Each row is a point on a landscape with many peaks, with its height.
From any point a climber steps to the highest of the 2 points nearest to it. It stops when none of these is higher. Distance is the straight distance between rows; heights are no part of it.
q_165 h=0.52: [ 90 135 128  99  92 104 115  84 115 123 102 113  72  86  61 118 127 101
 114  83  81 112]
q_298 h=4.17: [ 87  96 120  83 105  92 111  94 106 100  96 107  87  71  89 142  95 128
 120  70 100 131]
q_741 h=3.30: [ 87  63 104 113 127 111  90  92  85  82 130  83 112 112 122  85  83  92
 104 117 154  66]
q_845 h=3.97: [ 72  74 139 134  89  87 100 139 123 109  96  58  72  93 123  94 104  56
 100 105 122  96]
q_392 h=2.65: [123 111  81  81  88 102 118  84 110  92  75 107  95  85 103  90 100 130
  91 109  72 101]
q_556 h=4.78: [ 52  89 107 132  88  67 108 101 130  89 107  77 125  61 136  70 118  81
  96 132 105  86]
q_24 h=3.15: [ 98  97  94  78  89  97 109  99 120 118  82 105  81  55 105  84  90 127
 101 102  84  74]
q_465 h=0.01: [136 138  48  77  91 138 133 124  70 121  92 116  92  77  58 127 109  98
  57  72  70 134]
q_30 h=3.65: [ 97  84  95  98 101  94  86  98  91 116  82  99  66 112 128  71  89 112
  96 102 111  93]
q_439 h=4.98: [115 114 108 104  92 104 109  89 112 102  97 114  97 128  87  98 103  91
  93  75  72 131]
q_367 h=3.87: [ 48 114 146 124  80  96 104 123 138  96 109  89  93  57  97 121 117  79
 108  90 102 118]
q_61 h=4.30: [120 132  65  83 131  93  70  81  85 105 119 129  96 157  96 118  84 124
 109 135  87  99]
q_428 h=3.72: [100 118 112  99  97 115 117 118 109  74 105  82 111  84 120  95  95 123
  76  84 112  67]
q_948 h=3.63: [106  96 103 119 122  98  85 101 102  87 105  95  93 145 118  89  94  85
  98 105 143  82]
q_848 h=3.89: [ 67  86 122 105  81  84 108  92 121 114  70 115  66  60  68  91 116  57
 124  83  84 146]
q_813 h=2.16: [110 143  47  76 110 120  66 123  42 100 128 122 124 147 105 140  81 112
  52 118  69 110]
q_551 h=0.43: [106 109 115  91  98  92 111  96 116 119  79 133  82  80  48 133 125  98
 128  79  68 128]
q_75 h=4.67: [108  58  84  57 102 114 127 105  86 153  75 122  87  61  51 120 109  98
  90  69  90 121]
q_702 h=3.07: [ 69 103 126 116  90 104 112 114 100  89 111  95 121  65 125 118 112 112
  84  77 117  73]
q_791 h=3.79: [102  93 101 118 114  88  70  74 114 105 113 116  98 132  81  71  90  77
 132 150 121  70]
q_230 h=6.02: [131  42  74  96 100 103  91  97  90 105 105  70 122 141 115  56  85  87
 106 122 101  85]
q_434 h=2.03: [108 129  87  86  94 112 107  60 109  97  88 121 112  89 107  90 107 114
  80  84  92  94]
q_452 h=5.00: [120  81  63  51  92 116 110 115  70 153  69 140  83  75  68 125 117 101
  76  64  82  99]
q_118 h=4.28: [ 96 132 104 122 118  92  98  84 123  80 109  71  86 113 106  96 101 111
 117 112 109  83]
q_495 h=4.14: [138  81  86 109 116  86  87  94 103 108  99 113 110 145  79  75 105  77
 112 132  95  66]
q_553 h=3.83: [136  90  63 103 134 110  88  94  78  72 128  93 137 143 109  81  79  99
 100 131 132  70]
q_670 h=3.67: [114 147 107 132 123  87 114  65 125  78 112  95 107 124  92  96 117  82
 107 112 102  95]
q_797 h=3.90: [106 106 103 135 130  94 103  86 103  82 120  70  88 138 111 103  89  86
 130 121 141  92]
q_182 h=5.03: [ 62  81 105 134 120  75  97 105 115  80 128  71 124  72 131  61  92  83
 111 148 139  70]
q_739 h=3.16: [102  98  90  79 103 110  76  92  91 101 120 132 112 154 106  90 102  85
  80 101 102  93]
q_442 h=4.65: [104  53  91 143 141 100  96 127 101 103 114  64 111 114  90  54  89  55
 117 129 138  62]
q_252 h=4.29: [ 77 134 116  98 107  97 106  72 122  62 110  95 128  84 127 119  88 128
 102  96  99 109]
q_375 h=5.77: [ 76 127 127  97 105 113  74  56  94 102 102 118  95 137 114 105 102  96
  84  96 123 105]
q_158 h=3.88: [ 84  78 110 107  94  81  93  93 107 124  64  82  65  89 125  56  99  74
  99 125 103  82]
q_886 h=3.70: [ 73  85 109 111  89  74 111  96 109 145  49  93  66  49 106  72 109  75
 100 106  93  74]
q_743 h=4.35: [140 111  97 121  99  94 114 106 104  98  95  89  85 137  78  90 105  80
 113 109  69 112]
q_835 h=4.06: [139 100  83 112  97 107 106 122  85 105 103  84  76 171  95  98  94  92
 100 117  82 106]
q_614 h=0.26: [109  97  94  98  93 104 128 113  88  76  76  98 126  41 104 109 115 139
  78  71  99 120]
q_746 h=3.86: [ 67  69 130 138  93  64  85 121 104  93  83  84  65  93 129  90 102  74
 125 115 135  98]
q_293 h=3.58: [ 84  90  91 121 132  96  65  61 111 106 115  87  95 109  81  55  93  53
 136 141 151  77]
q_849 h=6.69: [120 147  97 101 114 100  94  99  99  78 106 125 103 125  96 139  91 123
 103  96  71 130]
q_45 h=5.52: [ 96  91  95 125 111  93 107 140 115  86 108  74  94  78 126  65  84  84
 106 122 100  67]
q_766 h=3.42: [122  74  99  94  82 105 100 109 103 126  89  75  82 129 108  66  78  86
  83  99  93 110]
q_950 h=4.64: [ 47  87 134 101  92  99  94  81  93  94 132  77  86  99 130  91  84 102
 115 114 126  89]
q_598 h=4.34: [125 104  84 107 117 113  97 116  78  54 115 100 142 123 112  98  80 130
 110 102 127  56]
q_625 h=3.47: [ 48  91 128 120  86  87 104 138 105  96 107 104  97  34 130 117 104 115
  91  87 132  81]
q_381 h=4.01: [ 80 105 123 130  98  90  87 141 113  66 107 105 108  99 110 114  80  90
 111  91 122  84]
q_802 h=5.22: [ 96 143 110  98 108  90 102  65 111  77 112 114 105 106  90 119  98 130
 123 106  91 122]
q_238 h=4.95: [113  97  94 114 100  95 112 148 125  87  86  97  84  94 102  90  92  96
 102 110  87  77]
q_808 h=3.85: [110  96  82  87 108  87  73  66  92 103 111 112  80 151 103  96  88 116
 121 132  95 105]
q_902 h=3.93: [ 89 101 107  61 110 100 101  83  85 111  91 124  88  95  80 164  98 115
 110  63  94 161]
q_935 h=4.45: [137  65  81 125 132 104  90 105 117 102 108  87 122 132  72  63  90  54
 120 127 122  72]
q_862 h=5.15: [126 146  84  95 110  90  78  94  68  86 130 137 109 157  81 132 101 119
 102 121  67 127]
q_455 h=0.63: [ 92 117 118 108  97  88 114  82 119 117  88  90  82  71  88  99 133  98
 104 103  67 102]
q_418 h=5.31: [128  68  85 111  77  88  94 128  98  74  85  85 120 118 117  93 109 116
 114 115  98 102]
q_993 h=1.18: [ 83 111 113  89 103  96 128  54 123 113  82 109 101  46 104 105 127 101
  76  67 104 127]
q_929 h=5.09: [124  88  86 101  80 110  86 111  84  68 100 113 131 115 111 111  99 128
 105 111 105  79]
q_823 h=5.02: [ 58 114 122  81  99 118  82  54  92 109 120  89  90 128 126  93  80 105
 106  97 122  98]
q_323 h=1.35: [108 135  75  53  94 119  83 106  64 110 102 140 134 103  91 153  96 145
  67  82  78 108]
q_423 h=4.09: [ 70 100 139 111  82  94 100 100 128  96  92 114  99  75  87  94 123  78
 109  71 102 125]
q_357 h=0.73: [113 126  88  73 102 117  98 115  89  65  88 105 115  90 108 113  62 141
  92  87  87 112]
q_634 h=4.43: [ 93  61 112  63  84 103 104 106  97 120  80 114  93  59  73 127 115 106
 118  68  98 126]
q_942 h=0.47: [114 124  86  92  87 118 121 124  80  61  88  97 123  71 103 123  92 139
  74  53  94 112]
q_832 h=1.00: [ 85 100 116  90  96  94 135  82 106 106  86  95 115  44  79 136 150  96
 101  68 104 119]
q_726 h=4.57: [127  96  66  69  88 111  90 126  73 149  60 124  81 102 101 115 113 123
  60  86  75  93]
q_688 h=0.32: [120 127  80  77 104 115 118  97  89 137  93 138  75  93  47 131 133 113
 102  75  65 126]
q_988 h=2.59: [117 119  63  79  98 106  65 118  72  99 128 134 128 149 100 106  84 106
  68 112  83 105]
q_261 h=3.31: [103  73 122  90  64 103  96 112 104 121 103  93  77 136  97  70  73  79
 112 102  70 118]
q_92 h=3.94: [ 64  94 141  94  86 103 119  96 112  90 106  73 103  67 116 125  90 122
 115  85  96 132]
q_191 h=3.45: [ 79  78  94 111 145 113  74  59  92  95 130  86 117 119  92  70  87  78
 131 123 165  81]
q_774 h=3.71: [ 39  85 136 107  88  82 105 133 117 110  96  97  99  22 114 124 121  90
 108  91 107 121]
q_951 h=0.98: [ 95 118  94  67 106 107  86 104  96  92  93 130 132  87  99 142  80 142
  99  74  80 109]
q_899 h=3.80: [148 116  62 105 106 101  89 102  58 115 116  94  86 177  96 112 113  93
  87 122  83 104]
q_921 h=1.76: [116 146  40  66  92 121  81 125  52 110 106 121 119 111  90 141  91 131
  44 101  68 111]
q_826 h=3.76: [ 90 112 112  89  96  86 113  97 107  65 109  71 108  58 137 107  93 134
 109  98 101 116]
q_656 h=3.53: [124 101  74  87 137 110  83  65  98  94 129  90 115 147 102  83  76 100
 118 137 112  92]
q_254 h=4.44: [ 88 105 134 104  81 100 103  89 115  81 114 110 101 109  95  92  90  81
 109  78  78 142]
q_953 h=4.19: [ 74  89 132 104  94  94  86  80 110  91 110  92  75 125  92  81  93  68
 118 105 113 124]
q_934 h=4.81: [ 96  49  93 132 138  87 103 107 102  86 126  67 125  79 106  48  96  71
 120 139 150  55]
q_250 h=0.86: [111 103 104  96  65 115 138  93  90 109  84  73 118  66  80 134 145 109
  87  70  79 117]
q_780 h=0.74: [118 111 110 115  70  98 138 111 108 119  82  68  90  74  88 116 142 101
  98  96  66  91]
q_793 h=4.18: [127 103  81  87  80 102  78 109  87 134  76 132  91 127  92 116 115 108
  82  88  83  78]
q_246 h=3.46: [ 94  84 114 106  81  92 110 123 119 129  71  96  84  47 107  86 102 102
  98  87  88  61]
q_705 h=1.46: [104  98 102  67  92 108 113  60 104 102  92 127 111  65  91 108 117 118
  80  68  85 131]
q_65 h=4.40: [117  96 103 122  84  98  95 147 111  70  99 112 100  94  99 116  84 113
 113  74  99  96]
q_51 h=4.16: [ 78  78 125 115  92 111 105 112 108 109 107  66  84 107 117  65  90  71
  86  96 127  77]
q_566 h=4.77: [100  98  88 106 107 112 116 103 108  81 116  85 110  82 124  63  67 111
  93 112 110  65]
q_378 h=0.18: [143 114  63  74 101 109 142 101  81 146  75 121  82  87  56 112 130  95
  75  76  63 148]
q_433 h=4.39: [ 56  92 137 118  94 109  94  91 112  92 127  80 102 101 117  81  92  69
  91  99 134 103]
q_224 h=5.69: [125  58  91 119 102  80 111 106  97  90  82  58 112 118 118  66  91  92
 111 129  88  90]
q_715 h=3.69: [107  80 104  80  76 112  68  95  87 116  96 135 109 122 106  96 108  95
  77  93  94  92]

Call two points neighbours if one is among the 2 nearest of the other. Go from one point of each pair to the other, from neighbour to neighbour, staying as high as possible. Name the lowest point that can't be avoided.
q_118 / q_45 => q_741
q_439 / q_375 => q_953
q_439 / q_230 => q_656
q_298 / q_158 => q_826
q_182 / q_45 => q_556
q_439 / q_849 => q_899
q_439 / q_158 => q_746

For each start below, name the point where the climber stops.
q_746 => q_375
q_465 => q_158
q_553 => q_230
q_791 => q_182
q_250 => q_158
q_357 => q_452
q_378 => q_158
